Points on a hilly landscape, in no order, each with its height.
A ball rolls from a point to the lowest of its 2 nearest points, and stops where none of them is lower. Distance is the straight distance between rows; heights are no part of it.
Z317: [ 0.49 -0.32 -2.05  2.31  0.27  0.97  3.08  1.00  2.17 -2.00  0.90  0.95
 -2.07  0.72  1.09  1.37 -0.29 -0.46  0.50  0.77  2.79  0.07  2.19 -0.36]  h=598
Z704: [ 0.89  1.90 -2.51  1.82  1.25 -0.92  0.73 -0.40 -2.34 -1.53 -1.96  1.97
 -0.54  0.61  0.52  0.26 -0.03 -0.04 -1.44  0.39 -1.10 -2.32  0.70 -0.81]  h=321
Z380: [ 0.11  0.52 -1.71  2.89  0.63  2.90  0.26 -0.40  0.17 -0.97  1.18  0.01
 -0.71  0.10  0.83  0.28  0.52 -0.89  0.14  0.47  2.26  2.26  1.70 -1.76]  h=612
Z374: [-0.12 -0.70 -1.44 -0.88  0.58  0.59  2.31  1.02 -0.83  0.13  2.71 -0.66
 -3.18  1.95 -0.65 -1.29 -2.12  0.06 -2.25  0.46  2.47  0.60 -0.49 -2.36]  h=607
Z437: [-0.22  2.62  1.15  1.49  1.36 -0.46 -1.49 -2.74 -0.34  1.38 -0.01  0.75
  1.01  0.90  0.30  0.84  1.27  2.64  1.12 -1.52 -0.81 -0.80  0.92  0.72]  h=798
Z670: [ 2.88  0.30  0.95  0.03 -0.54 -1.40 -0.41  0.14 -1.00 -1.26 -0.41 -1.85
  1.30 -0.23  2.54  2.43  1.15  0.71  2.36 -1.84  0.78 -0.35  0.79  0.91]  h=578
Z315: [-0.72  1.91  0.94  2.61  2.96  0.06  1.63 -1.98  1.59 -0.88  0.35  1.98
  0.33  3.64 -1.39  0.90  0.73 -0.07 -1.69  1.36  0.55  1.06 -0.16 -0.10]  h=780
Z49: [ 0.78  0.88 -1.35  0.12  0.44 -2.57 -1.23  2.61 -0.72  1.83 -1.25  2.25
 -1.68 -0.58  0.32 -0.33 -0.24  3.02  0.92 -1.36 -1.99 -1.20 -0.50 -0.30]  h=564
Z740: [-0.35  0.41 -0.28  0.44 -1.19 -0.12  0.75 -1.26 -1.15  0.74 -1.69 -1.17
  0.47  0.45 -4.03 -0.53 -1.22 -0.78 -1.84  0.95  0.74  1.96 -2.91 -0.12]  h=559
Z468: [ 2.86 -1.38  0.67 -1.73 -1.75 -0.41 -1.54  1.35 -1.21  0.53  0.36 -0.75
  0.68 -2.05  2.88 -0.05  1.72  3.00  1.94 -2.51  0.90 -0.89  0.61  1.19]  h=541
Z528: [ 0.92  0.93 -0.70  2.90 -2.13 -2.44 -0.48  0.37 -2.17 -0.54 -1.37 -2.00
 -2.10  0.60 -2.00  0.26  0.52  0.17  0.84 -0.79  1.16  0.12  1.42  0.89]  h=382
Z583: [ 1.76  0.35  2.70  0.50 -0.94  2.49 -1.95 -3.34 -1.66  0.34  0.39  0.65
  1.12 -1.08  1.14  1.29  1.26  1.51 -1.14 -0.21  0.58 -0.61 -0.52 -0.02]  h=737
Z754: [ 0.64  1.88  1.53  2.59  1.82 -0.68  0.15  2.61  0.53  0.13 -0.77  1.92
  0.77  1.72 -0.62 -0.91  1.72 -0.69 -0.08  0.62 -2.15 -0.12  1.91 -1.19]  h=312
Z44: [-1.16 -1.46  0.27  1.09 -2.20  0.18 -2.07  0.31 -0.21  0.71 -0.85 -0.49
  0.68  1.54 -5.33 -1.07  2.17 -0.14  0.17  1.44  2.76  1.14 -0.94  0.12]  h=353
Z536: [ 0.62  1.04 -0.28 -0.67 -1.37 -1.28 -2.34 -0.18 -1.99 -0.65  0.20 -2.22
 -0.29 -0.55  0.67 -2.52 -0.68  0.71 -0.32 -1.42  0.41 -1.85  1.93  2.11]  h=434
Z320: [-2.49 -0.17 -0.61  0.43 -1.12  0.23  0.89  2.32  1.31 -0.46  2.10 -1.99
 -2.64 -0.82 -0.63 -1.56 -1.19 -1.10 -2.09  1.48  1.89  3.13 -1.63  1.46]  h=602
Z339: [ 3.51  0.54  2.98 -0.66 -1.15  0.67 -1.84  1.16 -0.10  1.46  0.34  0.15
  1.18 -0.34  0.69  0.50  1.78  2.75  1.03 -2.22 -0.55 -0.85 -0.83 -1.01]  h=573
Z264: [ 2.47  1.83  0.93  1.89  0.68  0.05 -2.35  0.77 -1.11 -1.88 -0.18  1.71
  1.52  0.22  2.75  2.48  1.19  0.62  1.07 -1.81 -0.33 -0.55 -0.01  0.91]  h=610
Z12: [-0.26 -0.23  1.87 -1.53  1.36  0.40 -2.42 -0.57 -1.20  0.03 -1.92  0.50
  1.60 -1.03  1.23 -0.88  1.68 -2.81  1.41 -1.78  1.58 -0.04 -1.37 -1.69]  h=406
Z969: [ 1.17  0.66 -0.55  1.75  0.52 -0.75 -1.61 -0.24 -1.44 -2.91  0.01  2.10
 -0.39  1.64  0.87 -1.05  0.17 -0.62 -1.87  1.37  0.37 -3.15  0.30  1.13]  h=241
Z102: [ 1.03  1.17 -1.55 -0.27  1.20 -1.36 -0.88  3.37 -2.10 -0.17 -1.77  1.58
 -1.70 -0.69  1.14 -0.47 -2.04 -0.41  0.35 -0.72 -1.90 -0.66 -1.36 -0.96]  h=502
Z529: [ 1.30 -0.97  1.63  0.44 -0.89  0.84  1.25  0.94  0.93  1.20  0.00 -0.26
  0.65 -1.60  0.51 -2.99  0.28 -2.01  0.17 -0.47  0.54 -0.26  1.99 -1.97]  h=265
Z486: [-0.91 -0.78 -2.55  0.92  0.36 -0.66  1.65  0.23 -0.73 -2.46 -2.06  1.78
 -0.76 -0.95  0.46 -0.07 -0.53 -1.44 -2.72  0.67 -0.41 -1.57 -1.18 -0.01]  h=376
Z204: [-0.54  2.86  3.52  1.43  0.43  0.23 -2.16 -1.14  0.13  0.38  0.97 -2.76
 -0.33  1.48 -0.20 -0.71 -0.98 -1.99 -1.13  0.19 -0.19  1.54  0.23  1.16]  h=720
Z20: [ 0.20  0.66 -1.36 -0.13  1.26  0.21  2.70 -1.58  0.15 -0.88 -1.12 -0.79
  1.51  1.00  0.13  0.65  0.49 -1.28  0.70  0.57 -0.53 -0.11  2.65 -1.64]  h=293
Z78: [-3.17 -2.00 -0.06 -2.92 -0.10 -1.39  2.95  3.54  0.15  3.04  1.09  2.09
 -2.41 -1.41 -1.72 -1.26  1.13 -0.98  0.16  0.58 -0.74 -0.08 -0.24 -1.64]  h=375
Z443: [-0.24 -1.93 -0.59 -0.35  1.97  1.95  0.37  0.64  0.18 -0.37  0.08  0.84
  0.38  0.63  2.74 -1.22  1.32 -0.83  0.71  0.92 -0.64 -0.30  2.52 -3.49]  h=351
Z926: [-0.79 -1.26 -2.16  0.87  0.53 -1.56  1.64 -0.59  1.15 -2.24  0.13  1.17
 -2.05  1.62  0.94  0.95 -1.58 -1.75  0.56  0.27  1.97 -1.47  1.20  1.08]  h=582
Z538: [-0.06 -4.69  0.08 -0.32 -0.99  0.31 -0.06  0.24  1.06 -1.69  1.09  1.07
 -0.82  2.68 -1.20  1.03  1.90 -2.64  0.42  1.00  3.94 -0.69 -0.36 -0.12]  h=355
Z499: [-2.30 -0.28 -0.84  0.60 -2.28 -0.71 -0.14  0.61 -1.31 -0.70 -0.45 -3.98
 -1.86  0.01 -3.64  0.85 -0.28 -1.80  0.63  2.39  1.40  3.09 -1.56  1.89]  h=888
Z429: [-0.06 -1.05  0.07 -1.25  0.54  0.25  1.35  0.53  1.64  1.84  1.60  2.06
 -1.57 -0.62  3.29  1.92 -0.84  0.55  2.12 -0.32 -0.18  0.39 -1.30  0.03]  h=531
Z519: [-0.06 -1.23 -1.71  1.81 -3.46 -0.20  0.56 -0.76 -1.06 -1.66 -0.56 -1.59
 -1.30  0.06 -3.20  2.78 -0.59  0.44 -0.46  1.32 -0.24  2.01 -1.46  1.70]  h=914
Z921: [-0.62 -2.06 -1.80  0.01 -2.45 -0.25  1.89 -1.59  1.26 -1.03  1.40 -0.60
 -1.67 -0.81 -0.63  2.52 -0.98  0.62 -1.16  1.87 -1.07  0.63 -1.07  1.92]  h=930
Z494: [ 0.26  2.78 -0.06  2.80  2.45  0.19  0.64  2.49  1.86 -0.07  0.69  0.44
  0.04  2.06  1.23 -0.08 -0.37 -0.69  0.86  0.93 -1.23  1.79  0.87 -0.30]  h=402
Z246: [ 0.85 -1.48  0.53 -1.23 -1.81  1.60  0.39  0.24  0.50  0.34 -0.22 -1.66
  2.70 -2.44 -2.02 -2.16 -0.29 -1.52 -0.11 -0.13 -0.66 -0.04  0.67 -0.55]  h=190
Z252: [ 0.05  1.71 -0.80  0.33 -0.03 -0.91 -0.11 -2.53  0.66  1.60 -1.01  0.99
 -0.06 -1.24  2.14  0.37  1.04  3.54  0.14 -0.58 -1.29 -0.69  0.10  1.89]  h=820
Z10: [-1.79 -3.72 -1.03 -1.45 -0.88 -0.38  3.24  2.10  0.26 -0.62  0.13  0.73
 -0.81 -1.69  0.20  0.07  1.15 -0.63 -1.70  1.55 -0.39  0.23 -0.53 -0.70]  h=317
Z484: [-1.19 -1.22  2.64 -1.97  1.40  0.96  2.38  0.58  1.89  0.85  2.95 -1.39
 -1.44  0.76  1.81 -0.06 -0.68 -0.27 -1.90 -0.05 -1.04 -0.25  1.14 -0.85]  h=885
Z503: [ 1.60 -1.11  1.04 -2.69 -1.14  0.02 -2.69  1.33 -1.99 -1.49  0.16 -2.13
  1.59 -2.31  0.29 -2.14  0.86  2.45  0.18 -2.66 -0.15 -1.73  2.50  1.53]  h=504
Z354: [-0.06  0.22  0.65 -1.85  0.62 -0.96  2.00 -2.01  1.78  0.32  0.23  0.07
  0.04  0.26  1.77  0.93 -1.33  1.31 -1.40  1.31 -2.50 -0.65 -1.13  1.51]  h=856
Z160: [-0.12 -1.55  0.92  2.14  0.49  0.40  0.93  2.12  1.83 -0.34 -0.62  1.89
  0.30  1.65 -3.38  0.58  1.71 -0.85 -0.90  0.92 -1.59  0.94  0.74 -2.60]  h=167
Z831: [-0.88  0.39  1.09 -3.17  1.83  1.07  1.77 -1.01  1.58  0.27  1.49 -2.46
  0.05  0.78  0.99  0.50 -3.18 -0.20 -1.29  0.58 -1.92  0.26 -0.90 -0.78]  h=871
Z332: [ 0.75  0.17 -1.10  1.72  0.24  0.69 -2.92  0.44  0.96 -0.48 -0.54  2.89
  0.89 -0.23  2.04  0.67  1.03  0.38  1.09 -0.92  1.73  0.51 -2.04  0.27]  h=629
Z602: [ 0.05 -0.10  0.72 -0.70 -0.17 -0.76 -3.10 -3.65 -1.77 -2.31 -1.41 -1.31
  2.15  2.34 -1.02  3.09 -1.47 -0.66  1.61 -0.33  1.42  0.18  0.61  2.08]  h=475
Z239: [-2.28 -0.21  0.39  0.11 -0.26 -0.12  2.58  1.84  2.33  0.86  0.49 -0.71
 -0.09 -1.58 -0.29 -1.79 -0.09 -1.61 -0.92  0.31  0.30  2.91 -2.72  1.42]  h=574
Z842: [-0.42  1.36 -2.96  1.04  1.77  0.30  1.05  0.69 -1.25 -0.94 -0.59  1.68
 -1.03 -0.99  3.45  1.17 -0.80  0.77 -0.26  1.10 -2.06 -0.55  1.90 -0.91]  h=371
Z416: [-0.45 -0.41 -0.64  0.90  1.22  0.08  3.59 -0.70 -0.69 -0.53 -1.03 -1.57
 -0.18  1.38 -0.38 -1.10  3.00  0.21 -1.50  1.98 -0.48 -0.32  2.03 -2.13]  h=207
Z138: [-2.48 -0.50  0.21 -2.32  0.26 -1.28  1.96  0.95  0.18  3.27  0.52  1.61
 -1.41 -1.36 -1.34 -1.32 -0.58 -2.37  0.45 -1.05  1.20  0.66 -1.77 -0.51]  h=455
Z506: [-2.45  2.45  1.34  1.79  2.21  1.57 -0.28 -0.50  2.40  0.50 -0.17  1.49
  1.85 -0.75 -1.11  0.44 -1.25 -1.36 -0.81 -0.10 -2.59  0.48  1.71 -0.56]  h=579
Z493: [ 2.25  2.62  1.34  0.50 -0.67  1.76 -1.76 -3.51 -1.48 -0.40  1.02 -0.68
  2.53 -0.26  1.99  0.56  0.10  3.40 -0.36 -1.60  1.48 -1.75  1.47  2.20]  h=758
Z222: [ 1.42  0.65 -2.13  0.28 -0.64  0.96 -2.38 -0.21 -1.66 -0.67 -0.65 -0.09
  0.84 -2.89  1.66  0.05  0.17  1.46  0.38 -0.77 -1.40  0.32  0.33 -0.30]  h=670
Z867: [ 0.46 -0.04 -0.99  3.01  1.46 -0.71  1.73 -0.15 -0.29 -0.91 -0.41  2.95
 -1.89  3.51 -2.99  1.55  0.22  0.27 -1.56  0.67  1.09 -0.39 -1.22 -1.43]  h=751
Z482: [-0.28 -1.83  0.50 -2.80 -1.48 -1.00  2.07 -0.28 -0.09  2.25 -2.53 -0.51
  0.27 -2.84  0.36  1.27  2.39  2.27  1.49 -0.61 -2.01 -1.21  1.18 -0.77]  h=704
Z558: [ 1.80  0.42  0.17 -0.50  1.03 -0.82  0.61  0.52  0.13  0.46 -1.64  4.19
  1.24  0.11  1.44  2.53 -0.96  1.09 -0.12 -1.62 -1.86 -1.72 -1.31  0.13]  h=427
Z629: [ 0.26  0.28 -0.41 -1.50 -0.10 -1.87 -2.11  1.67  0.33  3.18  0.32  2.25
  0.12 -0.16 -1.94 -0.39 -1.37  1.57  1.84 -1.95 -0.29 -0.85 -0.33 -0.22]  h=622
Z477: [ 1.06 -2.12  2.04 -1.45 -0.82  1.16  0.01  0.72 -1.39 -0.33  0.63  0.43
 -0.02 -0.99 -0.70  2.49  0.27 -0.77 -0.40 -0.24 -1.40  0.22 -2.50 -2.32]  h=226
Z195: [ 0.75  1.45  0.67 -1.72  0.18 -1.37 -1.85 -2.80 -0.18 -0.42 -1.26 -2.84
  1.74  1.59 -0.12  0.81 -0.52  1.34  0.88 -0.71 -0.64 -0.15 -0.17  2.02]  h=540
Z401: [-0.54 -0.61 -0.15 -0.80 -0.26  2.30 -3.38 -2.01  1.16 -1.42  0.82 -0.65
  1.50  0.93 -1.33  1.82 -1.80 -0.09 -0.31  1.70 -0.97  0.88 -1.66  0.63]  h=383
Z421: [-0.03  0.16 -0.33 -2.70 -0.80  0.17 -0.80  2.59  0.61  2.74  0.85 -0.08
  0.13 -2.24  0.45 -1.69 -1.81  1.09  0.75  0.23 -2.30 -0.13 -1.99  1.10]  h=507
Z913: [-0.24  0.13 -1.73 -1.59 -2.91  0.99 -0.68  3.24 -0.69  1.78  1.23  1.00
 -0.23 -2.85 -0.95 -2.70 -1.52 -0.59 -0.65  0.94  0.29  0.54 -2.66  0.65]  h=527
Z432: [-3.32  1.42  1.15 -0.38  2.75  1.59 -0.09 -1.91 -0.01 -0.35 -0.31 -0.76
  0.70 -0.66 -0.48  0.23 -1.84 -2.78 -0.86 -0.50 -1.65  0.64  1.25 -1.96]  h=618
Z373: [-1.55  0.16  0.16 -0.45  0.34 -1.49 -0.21 -0.71  0.32  0.24 -2.07 -1.19
  1.40 -0.74  1.54 -0.94  2.02 -1.51  2.06 -1.44  0.83  0.26 -0.18  1.01]  h=330
Z711: [ 1.42 -0.47 -0.03  1.57 -0.03  1.36 -0.05 -0.15  2.36 -1.38  1.31  1.18
  1.63  1.10  1.28  1.70  0.35 -0.12  2.26  0.20 -0.29  0.14  2.72  0.42]  h=395
Z886: [-1.21 -3.03 -1.94 -3.91  1.80 -0.01  1.37  2.51 -0.19  0.99 -2.00  0.11
  0.68 -1.69  1.56 -1.67 -0.90 -1.18  0.72  1.85 -1.05  0.27  0.73 -2.19]  h=433
Z700: [-0.04  2.26  0.04  1.90 -0.10 -0.52 -1.10 -0.15  1.36  3.23  0.64  1.91
 -0.77  0.45 -1.99 -2.00  0.26  1.07  0.41 -0.55 -0.97 -0.69  2.50 -0.35]  h=830
Z734: [ 1.14 -2.77  0.24 -0.09 -3.48  1.25 -0.72 -2.12 -1.26  0.11  1.78  1.63
 -0.73 -0.42 -1.11  0.31  0.66  0.52 -1.10  0.33  4.34 -0.85 -1.69  1.38]  h=313
Z297: [ 1.28  1.89 -2.06  2.05 -0.83  0.17 -3.47 -0.69 -1.04 -0.60 -0.65  0.61
  1.19 -1.24  0.96 -0.76  1.30  2.89  0.71 -2.13  2.13  1.17 -0.04  0.98]  h=649
Z279: [ 0.41 -1.09  1.84  1.83 -2.15 -0.09 -2.35 -1.04 -1.11  0.87 -0.41  1.76
 -0.45  1.30 -2.41 -1.41  1.73  0.23 -0.64 -0.24  4.22 -0.40 -0.92  0.31]  h=211
Z695: [ 1.57  0.25 -2.05  0.58 -0.25 -0.14  0.52 -0.05 -1.97  0.39  0.99 -1.36
 -2.99  1.10 -1.24 -2.20 -2.56 -0.02 -1.47  1.09  0.78 -1.39  0.30 -0.46]  h=554
Z879: [ 1.13  0.20 -0.12 -0.94  1.10  0.00  1.79  0.84 -1.81  0.44  0.75 -1.76
 -1.01 -0.14  0.99 -0.54 -1.17 -2.62  0.59 -0.68 -0.07  0.80 -0.05 -1.72]  h=280
Z42: [ 1.39  2.31  1.41 -1.21  0.50  0.21 -0.32  0.63  1.75  0.46 -1.74  1.84
  2.64 -2.01  1.22  0.59 -2.50  1.61 -0.37 -2.60 -1.96 -0.94 -0.68  1.27]  h=483
Z584: [-0.45 -0.35 -2.09  0.61 -0.66 -2.02  0.58  2.91 -0.99 -1.49 -1.75  0.21
 -1.77 -1.46 -0.61  0.23 -0.27 -1.04  0.07 -0.08 -0.33 -0.66 -1.51  0.59]  h=432
Z930: [-1.47  2.36  1.27  1.43  0.04 -0.21 -2.25 -1.46  1.10  2.36  0.56 -1.05
 -0.26  1.62 -1.30 -2.02 -0.95 -0.19  1.35 -0.11  0.01  0.97  1.44  0.26]  h=781
Z128: [-0.38 -2.66  0.29 -1.24  0.59  0.22  3.06 -0.06  0.20 -0.92 -1.16 -1.22
  0.43 -1.31  2.29  0.20  2.85  0.31 -1.23  1.90 -2.04  0.01  1.19 -1.41]  h=281
Z182: [ 0.09  0.25  1.66 -2.37 -1.33 -0.37 -0.34  1.02 -1.27  3.05 -0.21 -0.49
 -0.69 -3.07  0.38  0.16  1.07  3.50  1.08 -2.15 -2.80 -1.57  1.32 -0.33]  h=664
Z355: [ 0.76  0.14  1.97  0.37  0.64 -0.42 -2.39 -1.32 -1.95 -1.19  0.66 -2.12
 -0.60  2.74  0.24  0.72  0.57  0.27 -0.43  1.32  0.22  0.57 -3.09  1.87]  h=837
Z744: [-1.12  1.05  0.14 -0.16 -0.76 -2.35  1.88 -0.49  0.26  2.46 -0.19 -3.46
 -1.73  0.52 -0.59 -1.41  2.15  1.14  1.90  0.77 -0.10  0.68  0.13  0.71]  h=719
Z712: [ 1.96  0.67  0.21 -0.97 -0.11  1.57  1.39  0.05  1.92  1.49  0.89  0.64
  0.73 -1.53  1.70  2.83 -1.61  1.06  2.03 -1.35 -0.94  0.53  0.71 -1.48]  h=503
Z750: [ 1.50  3.31 -0.29 -0.17  1.43  0.18 -1.25 -1.98 -1.88 -0.09  0.96  1.11
  2.20  0.85  0.92  0.31 -0.85  2.53 -0.08 -1.54 -0.17 -2.68  2.56  1.61]  h=776
Z687: [-0.28 -2.24  0.54 -2.26 -0.73  0.15  0.53  1.70  0.69  0.53 -0.33  1.82
  1.07 -1.39 -1.19  0.60  0.62 -0.68 -0.93  0.26 -2.66  0.05 -2.10 -0.36]  h=306
Z165: [-2.64  0.61  3.58 -0.57  0.79  0.95 -0.52 -3.25  1.03  0.71  0.36 -1.93
 -0.24 -0.86 -0.13 -0.97 -0.85 -2.49 -1.86 -0.09  0.29  0.02  0.81  0.00]  h=658
Z585: [ 1.11  1.38 -0.48 -1.44  0.57  2.09 -2.02 -2.29 -2.69 -0.85 -0.34 -0.72
  1.65 -3.09  1.35  1.18 -1.24  2.90 -0.93 -1.44 -2.46 -1.82  0.61 -0.38]  h=689
Z892: [-0.12 -3.13  1.11 -0.47  1.35 -0.35  1.34  1.52  0.82 -1.30 -0.15  1.26
 -0.28  3.47 -2.38  0.46  2.07 -1.87 -0.21  1.14  1.49  0.14 -1.04 -2.44]  h=289
Z937: [ 0.03 -0.86 -0.01 -0.49  1.20  2.05 -1.37 -0.50 -2.05  0.00  0.34  1.14
  0.41  0.09  0.45 -1.60  0.67 -2.27  0.99 -0.93  1.61 -0.52  0.36 -3.42]  h=396
Z796: [-1.05 -0.35 -0.58 -0.99  1.13 -1.65  1.93 -1.11  0.10  0.06  1.69  0.47
 -2.75  0.82  2.96  1.55 -0.98 -0.63  1.64 -0.44  0.02 -0.53  1.06 -0.52]  h=557
Z231: [-2.46 -1.59  1.68  0.09  1.72 -0.15  1.63  1.07  1.28 -1.16  2.11 -1.45
 -1.49  1.24  1.79  0.48  0.60 -1.15 -1.72 -0.67  1.64  1.42  0.55 -1.33]  h=894
Z410: [-0.75 -0.67 -1.56  0.54 -0.54 -0.59  3.80 -0.39 -0.51  0.09 -0.34 -0.86
 -1.88 -0.78 -2.17 -0.03 -1.13 -1.27 -1.31  0.06  1.52  1.65 -0.93 -0.25]  h=469
Z914: [-0.56 -0.11 -0.04  1.00  0.51 -0.81 -0.77  0.42  0.14 -2.66 -1.51 -1.47
  1.15 -0.15  1.70 -0.91 -0.03 -2.86  0.27  0.00  0.09 -0.25  1.15  0.75]  h=246
Z251: [ 1.37 -0.68  3.14 -0.81 -2.16 -0.81 -1.39  0.52 -1.18  1.59  0.99 -1.37
 -0.55 -0.79 -1.40  0.95  3.18  3.80  0.95 -2.36 -1.02 -1.49  0.20  0.74]  h=617
Z612: [-1.73 -1.21  0.03  0.25 -1.36 -0.87 -2.42 -0.39 -0.18 -0.74  0.46 -2.68
 -0.94  1.82 -1.33  0.46  1.48 -0.68  1.04  1.88 -0.09  1.80 -1.77  1.48]  h=864
Z959: [-0.35 -2.57  0.12 -0.47 -0.44 -0.35 -0.02  0.56  3.48 -1.61  0.28  0.33
  1.52  1.74  0.38  2.13  0.85 -1.65  3.22  1.00  1.14  0.97  0.62  1.49]  h=425
Z323: [ 0.33  1.17 -0.66  3.92 -1.53 -0.96 -0.11  0.28 -0.10 -2.19 -0.32  0.35
 -2.45  0.78 -1.10  1.34  0.79  0.30 -0.53  0.86  1.62 -1.28  0.14  2.29]  h=472
Z398: [-2.43 -2.52 -0.34  0.34  1.41 -0.15 -0.17  2.18  4.37 -1.95  0.75  0.87
  0.18  2.63 -1.13 -0.45  0.02 -1.78  1.32  1.48  1.05  0.44  0.76  0.56]  h=456
Z985: [ 2.69  1.17 -1.04  1.10 -0.09 -0.82 -1.84  0.32 -2.57 -2.96 -0.35 -0.73
  1.70  0.94  0.32 -1.57 -0.61  0.63 -1.55 -0.79  0.25 -2.47  1.86  1.99]  h=337
Z601: [-1.09  0.29 -3.59  1.17  1.86  0.81  3.16  0.38  0.10 -1.71 -0.79 -0.90
 -1.56  0.30 -0.01 -0.80 -0.97 -0.50 -2.21  0.21  2.14  2.48 -1.71 -1.45]  h=421
Z147: [ 1.38 -2.52 -1.63  0.42 -0.76  2.86  0.11  0.38  2.00  0.00  0.36  1.70
  1.95 -1.67  1.64 -0.43  1.21  0.16  1.78  0.67  0.63 -0.08  2.28 -1.64]  h=374
Z233: [ 0.00 -0.84 -2.38 -0.38 -1.83  1.25 -0.53  1.18 -0.19 -0.32  1.14 -0.72
 -2.35 -1.55  0.00 -2.24 -0.59 -0.28 -0.36  1.36 -0.29  0.26 -0.15  0.02]  h=491
Z876: [ 0.20 -1.66  0.32 -2.37 -2.28  1.42 -2.66  0.07 -0.01 -0.20  1.31 -1.03
  2.03 -0.74 -2.22  0.39 -1.71 -1.19  0.02 -0.02 -0.28  0.88 -1.11  0.23]  h=309
Z659: [-0.29  0.65  1.65  3.27  0.22  3.10  0.36 -1.58  1.73  1.03  1.60 -0.37
  0.38  1.37 -1.27  0.80 -0.06 -0.26 -0.83  0.80  2.18  3.32  0.89 -1.18]  h=633
Z365: [-0.91 -0.47  1.96 -1.43 -3.11 -0.64 -0.64  0.48 -1.33  1.48 -0.48 -1.71
  0.74  0.11 -5.60 -1.24  0.98 -0.70 -1.11  0.78  0.97  1.41 -2.98  1.14]  h=514
Z312: [-0.43  3.19 -0.20 -0.83 -0.13 -3.57 -0.74 -1.50 -0.61  1.83 -0.94 -3.28
 -0.17 -0.01  0.07 -1.86 -0.06  1.01  1.28 -1.17 -0.75 -0.20 -0.61  1.18]  h=636
Z266: [ 1.69  2.24  1.90 -1.02 -0.22  3.31 -0.86 -2.98 -1.69  0.33  0.24 -1.25
  1.34 -0.98 -0.62  2.15 -1.07  2.78 -1.31  0.08 -1.54 -1.47 -0.87 -0.95]  h=713
Z920: [-2.79  0.05  0.18  2.32 -0.54  1.71  0.32 -0.83  2.53  0.56  2.84 -1.50
 -1.98 -0.25 -0.39 -0.13 -0.58  0.15 -1.59  1.10  0.42  3.81  0.46  0.10]  h=623
Z381: [ 0.00  0.03  1.80  1.28  2.20  0.17 -1.04 -1.20 -0.32 -0.79 -0.14  0.82
  0.10  4.67 -1.03 -0.06  0.37 -0.53 -1.70  2.10  1.11  0.36 -2.12  0.32]  h=805
Z13: [-2.83  0.52  0.51 -2.16 -1.20 -0.03  1.80  1.47 -0.09  2.06  0.32  0.92
  0.99 -3.36 -1.62 -1.10 -0.30 -3.17 -0.78 -0.55  1.53  2.23 -3.14  1.06]  h=526
Z599: [ 0.13 -0.66 -1.44 -1.32 -0.37 -1.08 -0.93 -0.59 -0.50  0.99  1.10  1.93
 -1.53  2.05 -0.91  0.96 -0.88  0.60  1.36 -0.18  0.96 -1.80 -0.49 -1.17]  h=673
Z48: [ 0.14  0.85 -1.97 -0.50  2.26  0.05  1.48  0.83  0.26 -0.04 -0.02 -1.16
 -0.61  1.55  0.85 -0.58 -2.17 -0.27  0.21  0.71  0.30  2.75 -1.70 -1.92]  h=378
Z280: [ 0.51 -1.63 -2.41 -2.69  1.96 -1.04  1.76  0.74 -0.21 -0.65 -2.38  0.09
  0.71  0.83  0.23  0.32 -1.19 -1.64  1.73  0.24 -0.85 -0.66  0.55 -1.67]  h=377
Z617: [-2.00  0.59 -2.18  1.70 -0.80 -1.33 -0.15 -0.51 -1.86 -0.77 -1.79 -1.71
 -2.36 -0.96 -0.57 -2.00  0.32 -1.54  0.07 -0.50  1.18 -1.11  1.86  0.02]  h=254
Z176: [ 1.34 -0.18 -0.45  1.18 -0.16 -0.99 -0.09 -1.28 -0.16 -0.08  0.16  1.45
  0.10  1.22 -2.17  1.44 -0.85  1.32 -0.40  0.00 -0.26 -0.34 -0.93  0.26]  h=711
Z140: [-0.49  0.31  1.64 -1.59 -0.19 -0.53  0.31 -0.32  1.73  2.29 -0.29  0.41
 -0.05 -1.89  2.52  0.05  0.78  3.47 -0.50  0.71 -3.28 -0.94 -2.19  2.10]  h=840
Z79: [ 0.24  1.15  0.25  0.66  0.38  1.42 -0.46  0.42  1.82  0.40 -0.01  1.74
  1.44 -1.48 -0.90  0.54 -2.89 -0.57 -1.38 -1.18 -1.94  0.79 -0.39 -0.46]  h=536
Z276: [ 0.19 -0.07  0.64 -1.83 -2.49 -2.45  1.54 -0.39 -2.04  0.94 -0.12 -3.43
 -0.67 -0.99 -0.51 -1.26  2.66  1.33  1.02 -0.80  0.83 -0.23 -1.17  1.67]  h=778
Z446: [ 0.72 -0.80 -0.73 -1.45 -2.24 -1.99  1.54 -1.51 -1.19  0.38 -1.05 -2.22
  0.45 -2.34  0.51 -0.08  1.83  2.32  0.10 -0.85 -1.26 -1.74  0.85  1.60]  h=744
Z254: [-0.89 -0.77 -1.43  1.28  1.49  0.03  0.90  1.37  1.67 -1.29  0.03  0.97
 -0.93 -0.81  2.20  0.90  0.59  0.69 -0.74  1.90 -2.10  1.23 -1.07 -0.16]  h=398
Z681: [ 1.54  0.42  0.86 -0.23  1.15  0.18 -0.31 -0.89  0.85 -1.27 -0.65  4.05
  2.12  1.37  0.72  0.81  0.48 -0.05 -0.02 -1.28  0.00 -3.13  1.15  0.49]  h=373
Z462: [-0.03  2.30  0.97  0.83  1.44  0.74  0.63  1.45  2.30  2.21  0.21 -0.09
  0.27 -0.67  2.28  0.60 -1.05 -0.45  2.79 -0.68 -1.06  2.17  1.06 -0.96]  h=460
Z865: [-0.30  2.37 -1.10  2.56 -0.10 -2.12 -0.04 -0.80 -0.43 -1.69 -1.23 -1.19
  0.03  0.40  0.64 -1.69  1.19 -1.06  0.20  0.04  1.08 -1.48  3.59  2.22]  h=97
Z498: [ 0.81  1.06  1.46  0.83  1.03  0.88 -2.96 -1.99 -1.06 -1.46  0.65  2.43
  2.27  1.71  0.38 -1.47  0.52 -0.29 -1.38  0.02  1.37 -2.37  0.84  0.68]  h=314
Z732: [ 0.27  0.90  0.35  1.26 -0.59  1.29 -3.11 -2.68  0.10 -2.04  0.16  0.69
  3.59  1.71 -1.25  2.23 -0.72  0.78 -0.39  0.67  0.63  0.44  0.29  2.20]  h=431
Z423: [ 0.26 -0.88 -0.52 -3.56  1.41  1.20  0.62  2.49  1.46  2.55 -0.88  0.92
  1.56 -1.63  0.95 -1.19 -2.85 -0.04  1.83  0.42 -1.94 -0.10  0.05 -1.69]  h=465
Z425: [ 0.51 -0.51  1.14 -0.02  1.50 -0.51  1.25  2.17 -0.02  0.71  0.98 -1.09
 -1.53  0.80  2.52 -2.88 -0.08 -1.62  0.32  0.34  0.56 -1.16  0.34 -1.28]  h=143

Where does a ball stop that starts at each point below?
Z320: Z416
Z930: Z969
Z276: Z246
Z659: Z160

Call two points neighbours if one is among the 2 nearest of the other. Go from one point of each pair to the other, from neighbour to neighbour, staying as low as possible. Name the highest point that can't be avoided.
Z477, Z233: Z913
Z246, Z425: Z529
Z477, Z416: Z10
Z160, Z865: Z959
Z443, Z865: Z12
Z477, Z246: Z876
